A landscape with many peaks, sampled at points; each row gives a point and its height.
From any point a climber steps to the highest of the 2 points nearest to it. It stops when none of these is higher. Distance is the straight distance between rows; heights are no part of it.
Z503: [138 147 110 157  89 105  91 123 171 159 174 141  96 135 108 138  74 141
 118  80 152]  height 449
Z141: [152 180 128 112 120  85 136 138 101 146 137 114 148 105 103 119 132  42
  99 133 157]  height 445
Z45: [121 156 100 115 128  61 156 139 117 138  95 168 174 129 136 122 122 118
 149 127 116]  height 321
Z423: [132 132 149 141  67  92 112 137 175 122  92 126 160 140 203  93 121 148
 139 100 119]  height 609
Z491: [110 121 144 127 109  68  74 116 192 148 109 113 149 140 119 153 135  71
  99 105 196]  height 176
Z989: [ 81 137  99 151 124 136 184 139 116 130 109 194 174 123 119 118 163 131
  80 149 116]  height 239
Z233: [ 96 122 102  97 141 186 167 150 154 136 135 157 139 124  86 116 133 168
  89 136 115]  height 103
Z248: [178 102 106 130 111 175 147 149 101 129 141 164 139 103 103 141  99 162
 145 102 103]  height 567
Z6: [134 122 166  77 141 149 112 144 163 113 124  68 158  98 134 136 117 114
  40 155 145]  height 159
Z235: [124 107 152 103 171 181 157 178 111 111 111 132 136 137 154 122 112 160
 166 134  74]  height 465
Z500: [158 161 131  87  96 114 181 231 170 119 124 156 163 109 139 129 103 118
 154 116  93]  height 333
Z875: [137  89  90 103 149  81 140 130 126 174  95 177 160 157 173 111 128 106
 175 109 119]  height 291
Z220: [117  82 127 124 143 130  85  94 197 154 109 124 105 159 103 135 149 114
 186  82 208]  height 238
Z319: [148 139  95 130 108  91 174 144 145 138 108 190 193 107 125 154 100 152
  61 148 102]  height 475
Z643: [ 96 140 136 129 143  99 156 119 123  78 145 151  65 193 100 141 119 152
 200 129 152]  height 476
Z111: [135 132 175 196  74 110 100 122 131  98  70 109 142 112 209 103 131 138
 133 117 119]  height 547
Z75: [159 156 127 137 126 120 118  83  84 111 122 113 133 121  44 173 130  95
 159 123 160]  height 73
Z119: [126 159 145 142 105 146 126 102  70 110  72  90 150 144 147 103 175 146
 143 147  94]  height 428
Z189: [115 193 146  70 114 114 167 142 144  83 118 120 143 144  77 112 125 147
 175 134 130]  height 417
Z425: [ 98 163 140 103  87  69 136 137 199 125  76 124 147 166 162  92 137 142
 155 114 142]  height 518
Z935: [123 121 108 114 155  66 109 113 147 149 159 118  92 118 154 137  81 186
  96 151  71]  height 390
Z713: [140 136 103 131 142  87 139 127  98 125 176 143 139  97  91 162 120  46
 106 143 170]  height 521
Z584: [152 139  92 115 176  85 115  87  93 169 134 109 103 127 122 136  99 158
 127 140  70]  height 464
Z42: [128 135 161 134 161 187 128 180  84 150 108 112 101 157 167 102 121 152
 142 109  73]  height 427
Z345: [165 130 123 168  99 127 161 116  55 101 137 159 150  85 144 134 152 102
 128 162 108]  height 319
Z749: [ 25 152 164 160 148 147 114 125 148 152 117 122 116 175 124 137 196 150
  89 141 122]  height 309
Z788: [196 155 137 132 124 124 129 138 100 134 130 128 135  92  81 145 108  63
 169  95 179]  height 66
Z265: [135 142  74 169 111  88 177 106  74 129 159 177 140 114 124 137 145 131
 111 158  95]  height 287
Z315: [165 149 101 108 140 126 110 132 102 173 133 103 154 100  96 140 111  83
 102 113 110]  height 387
Z448: [143 124 167 118 156 168 130 149 126  94  81 105 133  88 104 112 143  92
 155 102 171]  height 365
Z429: [124 149 106  92 124 182 165 116 126 113 139 131 119 145  65 122 138 190
 151 134 119]  height 95
Z855: [140 144 102 128 100 117 119 132 170 176 106 165 147 133  80 135  88 154
 115  72 138]  height 500
Z586: [133 113 105 112 169 170  82 159 133 217 118 122 121 109 142  97 101 126
  60 105 106]  height 313
Z684: [152 144 123 125  91  82 179 198 163 110 166 177 137 112 166 118  93 127
 125 127 107]  height 363
Z696: [ 98 105 146 155 162 164 103 152  96 119 187 114  89 108 126 133 144  56
  93 148 142]  height 396
Z134: [163 142 150 119  58 165 165 136 165  70 154 126 122  95  83 130 116 161
 117 116 156]  height 360
Z187: [161 133 147  96  81 120 119 129 188 100 155  85 144  93 178 141  88 124
  54 157 134]  height 143
Z175: [147 117 125 106 161 156  88  92 108 145 133 101 116 120 108 149  94 180
  97 131  81]  height 551
Z281: [ 91 133 140 109 179 137 162 107 106  80 108 144 111 198  71 164 136 171
 160 142 134]  height 435
Z970: [106 148 136 110 115 123 118 113 132 105 119 117 161 112 151 121 166 139
  50 184  80]  height 195
Z142: [155 166 118 117 129 134 108 173 141 213 124 127 127 111 115 117  83 119
  91  94  99]  height 346
Z40: [112  97 141  97 142 152 111 143 147 109 187 128  98 107  93 136 110 141
 102 138 150]  height 310
Z914: [172  89 141 142 140 175 168 156  89 107 120 166 159 113 156 133 121 160
 174 131  92]  height 511
Z677: [165 149  82 108  87  95 112 143 147 185 143 104 145 101 182  99 106  85
 100 118 101]  height 240
Z86: [149 153 158 204 137 147 131 133  57 144 134 118  64 171 130 131 115 115
 154  94 133]  height 53
Z565: [158 138 119  88  97 132 150  87 113  86 149 104 131 114  55 146 147 120
 173 145 164]  height 80
Z895: [105 139 140 168 157  89 125 157 120 163 135 144  85 168 182 119  77 135
 136  95  86]  height 354
Z863: [119 103 126 175 134 127 175 125 122  95 114 166 105 163 160 102 173 118
 198 123 161]  height 480
Z817: [140  77 144 123 199 205 115 135  96 142  98 105 137 111 106 125 147 103
 140 110 162]  height 344
Z89: [ 77  64 121 119 177 147  94 129 157 137 185 127 110 137  97 163 144 112
 107 142 152]  height 286
Z765: [137  69  85  86 159 143 110 102 162 117 170 117  82 160 104 132 126 142
 186 144 166]  height 213
Z638: [136 133 174 163 107 136 105  89 127  78 108  87 123  97 128 138 160 135
 148 147 150]  height 397
Z792: [107 134 118 148  88  80  57  94 175 191 112 103 132 156 150 132 142  90
 124  98 148]  height 192
Z207: [168 161 127 175 131 119 122 135  79 149 154 128  84 142 114 132 127  63
 188  87 166]  height 59
Z218: [136 125 140 163  91 117  93  94 101 113  57 109 170 127 176 110 165 112
 141 130 133]  height 479
Z69: [197  89 139 121 138 161 147 155 145  96 100 135 139  82 106 122 121 114
 186  95 175]  height 386
Z873: [152 156 117 156 113  71 105 154 133 162 167 131 107 128 153 128  62 129
 138  82 102]  height 399
Z602: [145 128  89  71 128 134 162  76 117 100 167 132  96 131  73 158 120 160
 164 152 125]  height 88
Z962: [128 103 167 152 122 123  90  79 102  88 169  98 108  93 160 175 119 123
  86 165 123]  height 331
Z859: [153  98 128 107 144 160 102  86 141 127 123  80  90 154  90 114 145 124
 197 107 184]  height 225
Z254: [ 96 119  96 134 127  95 163 108 133 104 123 170 126 191 123 119 157 148
 192 130 149]  height 526
Z380: [135 111 169 174 122 158  99 109 123  98  59  71 137  83 159 115 191 114
 131 116 150]  height 431
Z158: [147 120  89 134  95 106  73  99 149 199 127 117 121 133 169  98 105 122
 131  90 119]  height 212
Z131: [ 36 141 126 167 140  90 111 132 151 171 129 138  96 180 159 133 176 120
 118 136 129]  height 284
Z518: [149 133 127 124 120  84 149 135  87  96 107 141 172 104 161 124 135  88
 143 155 114]  height 357
Z5: [ 34 140 186 166 144 129 112 140 147  82  98 135 124 158 140 141 152 146
 109 138 141]  height 334
Z934: [103 110 173 197 126 128 101 105  96  84 109 113 130 113 149 160 152 123
  97 143 138]  height 364
Z287: [131 104 136 138 136 169 110 101  75 118 176  92 105  98 148 132 139 107
 103 171 108]  height 352
Z255: [195 106 115 112 143 158 171 123  87  93 120 140 117 122  99 124 136 120
 209 120 154]  height 410
Z125: [129 114 137 173 144 204 108 111 116 178 112 153  99 173  81 141 118 157
 113  72 153]  height 255
Z957: [123 129 119 120  98  95 163 133 146  88 135 165 155 103 147 136 110 153
  98 152 101]  height 413
Z815: [106 138 150  92 116 172  98 136 142 135  83  74 164 108 162 106 140 118
  60 154 112]  height 174
Z758: [145 114 150 150 128 130 137 144 105  97 175 133 128  89 131 147 131  74
  79 150 166]  height 448
Z333: [180 102  93 136 108 179 108  80 114 151 140 138 134 113 103 142 102 171
 110 123 106]  height 649
Z351: [102 131 167 123 199 115 134 111  91  95 120 129  90 179 118 174  97 171
 150 134  96]  height 400
Z198: [132 165 133  82  91 128 130 149 171 102 102 111 158 141 125  80 123 133
 171 113 135]  height 459
Z784: [126 181 147 121  83 145 170 148 153  84 135 153 134 120  60 120 124 156
 162 110 171]  height 385
Z728: [120 126 169 114 182 118 112 113  72  75 116  84 114 148 145 163 100 128
 162 159 103]  height 367
Z460: [ 98 114 115 172 115 136 143 130 121 130 136 168 137 131 125 130 171 102
 117 122 151]  height 223
Z288: [122  67 117 105 127 104 127 130 172 146 135 149 128 144 170  98 120 109
 178 111 153]  height 268
Z824: [ 87 110  86  94 147  97  99  98 167 145 151 119 113 129 116 134 120 171
  97 169 107]  height 335
Z953: [120  88  84 103 107 115  92  72 153 125 157 111 142 125 131 132 158 127
 128 163 131]  height 296
Z951: [154 153 102 125 130 111 149 116 133 166  86 185 176 106  68 165  90 161
  91  97 107]  height 561
Z556: [ 74 128 176 157 114 135 103 126 149  83 125 101 103 146 158 107 181 146
 147 142 141]  height 361
Z22: [124 165 150 135 126 154 138 130  75 137 124 108 107 143 125 111 130 155
 118 143  79]  height 389
Z707: [149  74 111 129 172 111 172 100 109  90 112 152 131 148 132 124 162 101
 219 133 177]  height 443
Z178: [ 79 172 105 135 121  85 131 105  93 142 151  95 126 111 138 123 167 142
  69 189  66]  height 226
Z890: [117 119 119  64 145 140 148 147 166 121 132 134 159 102 108 132 106 175
  54 151 105]  height 113
Z140: [120  73 134 131 178 181 102 138 125 174 116 141 152 124 127 118 126 119
  86 111 130]  height 320
Z400: [138 145  78 154 140 135 192 147  75 156 113 194 171 109 126 121 142 137
 108 144  78]  height 259
Z814: [149 118 151 101  94 176 140 129 145  91 178  99 114  85 131 117 120 136
 111 148 152]  height 336
Z297: [141 172 142  78 105 123 163 215 148 132 119  99 144 115 179  87 115 111
 162 123  76]  height 306
Z356: [ 80  97 133 161 169 171  98 125 130 168 147 148  91 153  84 160 139 110
 110 108 172]  height 267
Z54: [127 127 154 171 157 174 151 171  97 145 128 146  67 183 135 101 132 103
 172  80 161]  height 48
Z224: [114 126  82 113 125  99 101  72 106 149 147  91 124 118 145 139 180 115
 100 191  92]  height 263
Z215: [124 127 109 110  93 143 132 142 187 135 146 124 161 103 147 135 115 149
  18 153 119]  height 127
Z490: [ 92  81 131 109 140 107  93 126 207 135 137 137 114 173 137 120 119 146
 164  96 175]  height 251
Z568: [ 69 180 135 168 159  70 104 134 126 178 141 121  62 172 160 112 113 141
 136 128 108]  height 317
Z138: [151 131 128  89  88 122 130 169 156 136 123  91 154 106 201  78 122 113
 107 141  98]  height 274

For each start below, name the point where the climber stops.
Z765 => Z518
Z125 => Z254
Z792 => Z951
Z602 => Z333
Z970 => Z333
Z749 => Z423
Z131 => Z951
Z356 => Z423
Z962 => Z423

Call two points neighbours if one is among the 2 nearest of the other. Go from one point of each pair to the other, from neighbour to neighbour, staying as high as possible. Name the lowest point that can't be avoided.
Z333 and Z951 => Z131
Z713 and Z254 => Z962
Z423 and Z254 => Z728
Z333 and Z423 => Z22
